Points on a hilly landscape, in no order, each with its height.
A climber steps from a point to whichever of its 4 nearest points has the largest rise for the distance, and stops where none of them is higher. Distance is the straight distance between rows; heights are no part of it.
sud: [174  91 105 155 121 124 144 145 148 113]  (h 410)
Zod: [205  72 112 151 107 100 148 153 167  97]  (h 261)
kitan: [124 109  91 160 116 145 130 143 140 184]  (h 103)
kuzik: [ 36 184 179  77 143 152  99 101 112 157]  (h 515)
nogel: [188  88 106 160  91 105 140 155 170 159]  (h 434)
vizu: [137 112  94 156  98 132 128 153 150 206]  (h 522)
tesup: [171  90 103 156  99 119 135 155 156 157]  (h 514)
rorok: [117 119  87 164 109 155 125 143 138 202]  (h 112)
pirab: [ 92 130  82 157 130 166 122 141 124 199]  (h 305)
sofer: [176  90 103 153 111 123 139 150 154 128]  (h 445)
monu: [130 153 228  66 107 131 136 119 141  76]  (h 216)
goz: [ 78 167 191  75 137 132 109 111 117 119]  (h 513)
sipo: [112 114  88 157 134 153 132 141 128 161]  (h 55)
tate: [105 120  89 164 106 160 125 154 134 222]  (h 223)
vone: [164  96  96 153 117 128 130 145 148 128]  (h 416)
fufi: [172 118 128 122 142  99 142 118 124  56]  (h 319)
vil: [ 81 147 106 132 153 147 122 115 106 149]  (h 475)
kidu: [128 113  97 157 128 143 132 138 129 144]  (h 303)
zorer: [152 106  97 158  90 125 123 156 159 205]  (h 562)
besa: [124 133 111 143 145 127 131 121 109 110]  (h 310)
Tez: [ 76 158 126 115 151 139 113 101  98 135]  (h 545)
Vego: [148 104  97 162  98 129 129 157 157 181]  (h 611)
gul: [136 147 177  96 137 104 127 112 112  73]  (h 466)
venub: [126 116  89 162  91 136 121 152 148 219]  (h 433)
lar: [139 112 103 148 142 130 139 129 126 109]  (h 367)
digi: [ 81 161 144 104 152 129 118 104 105 124]  (h 561)
zofi: [165 129 181  90 135  93 133 109 121  46]  (h 315)
gibur: [176 110 130 130 134 108 147 127 122  52]  (h 326)
panu: [ 98 161 140 110 149 124 118 110 102 119]  (h 541)
kava: [173  95 108 151 130 120 142 146 149  97]  (h 380)
darum: [ 93 151 113 132 154 137 126 110 101 129]  (h 493)
Fopom: [ 76 168 162  90 144 131 107 101 104 133]  (h 584)
mise: [170  98 105 150  87 108 130 159 160 183]  (h 600)
nisu: [103 122  85 159 128 157 126 141 129 189]  (h 227)
valut: [127 136 122 132 141 125 126 113 111  98]  (h 333)
Niki: [ 57 174 143 101 153 137 109 102 101 143]  (h 572)
mapiz: [201  78 114 154 104 108 145 154 169 113]  (h 258)
Dar: [160 127 159 103 136  95 135 113 120  58]  (h 334)
Lige: [ 65 161 109 130 158 147 116 107  95 151]  (h 516)
dafu: [154 109 108 146 140 120 139 129 124  97]  (h 341)
fek: [125 113  93 154 125 144 131 140 136 167]  (h 193)
fev: [189  84 105 158 100 110 139 155 166 127]  (h 340)
riz: [159  93 107 151 125 127 139 135 139 112]  (h 394)
dudav: [116 117  93 157  96 139 121 160 141 238]  (h 328)
govu: [199  82 109 149 117 110 148 150 155  85]  (h 311)
bavum: [164 111 114 140 137 120 142 131 131  82]  (h 320)
Dop: [185  91 117 141 127 109 148 136 143  73]  (h 344)
Dak: [136 151 204  75 118 107 125 117 127  71]  (h 192)
Nog: [148 131 141 116 141 109 132 119 116  71]  (h 321)
dubi: [156 146 209  74 118 100 130 113 130  50]  (h 194)
sog: [ 61 173 192  75 131 141 114 110 118 131]  (h 387)
rov: [139 103  94 156 132 135 135 135 137 132]  (h 368)
zavel: [107 141 107 145 148 136 128 117 108 126]  (h 370)
pib: [151 103  99 154 130 133 143 134 137 117]  (h 393)
refi: [143 125 122 128 145 116 132 118 116  90]  (h 325)
ditur: [120 152 218  68 118 126 131 117 136  88]  (h 381)
sidu: [150 147 188  82 125  99 126 111 118  54]  (h 314)
Rupil: [ 95 166 183  76 133 120 117 109 116 108]  (h 579)
dufum: [ 47 180 153  90 158 148 104  97 100 155]  (h 555)
kula: [120 113  91 159 123 155 129 141 132 181]  (h 67)
goken: [112 159 163  94 141 111 122 106 112  96]  (h 525)
Kub: [102 135 100 150 141 152 124 120 113 146]  (h 226)
Nifo: [145 150 228  60 103 126 135 121 147  64]  (h 22)
nif: [122 120  95 158  93 141 109 160 136 252]  (h 268)
bofat: [165 117 120 139 139 115 141 125 125  70]  (h 313)
pip: [ 91 163 206  66 125 138 118 115 125 114]  (h 517)
Sune: [ 87 156 130 121 158 136 114 104 101 130]  (h 543)
nabol: [ 93 132  83 156 138 159 124 125 116 181]  (h 630)
Viro: [108 145 108 131 148 133 128 114 104 114]  (h 402)
sez: [151  99  97 151 110 130 138 150 149 163]  (h 560)
Reluz: [ 67 172 165  88 145 134 105 105 106 135]  (h 598)
delov: [184  80 105 150 117 114 149 152 154 103]  (h 360)
Kunis: [100 150 156 102 144 118 116 109 108 102]  (h 498)
Pitid: [125 142 137 116 147 119 124 114 109  86]  (h 425)
goron: [125 149 166  98 141 111 124 108 110  84]  (h 616)
vitog: [ 56 179 163  87 149 141 107 105 101 145]  (h 576)
Mika: [117 115  89 163 124 154 130 142 128 190]  (h 69)

Write out the way that a climber takes from each point below.
Viro -> darum > Sune > digi > Fopom > Reluz
zavel -> darum > Sune > digi > Fopom > Reluz
valut -> Pitid > goron
Nog -> Pitid > goron
dubi -> sidu > gul > goron
vil -> Tez > digi > Fopom > Reluz
Lige -> Tez > digi > Fopom > Reluz
dudav -> vizu > Vego

Two climbers start at each pair of points below. Name the first point that both come to, or write none.
nogel and rorok -> Vego
nif and tate -> vizu
panu and besa -> digi

For each start below, name the point where the climber stops.
kula -> nabol
fufi -> goron
zofi -> goron
Nifo -> Rupil
Mika -> nabol
refi -> goron
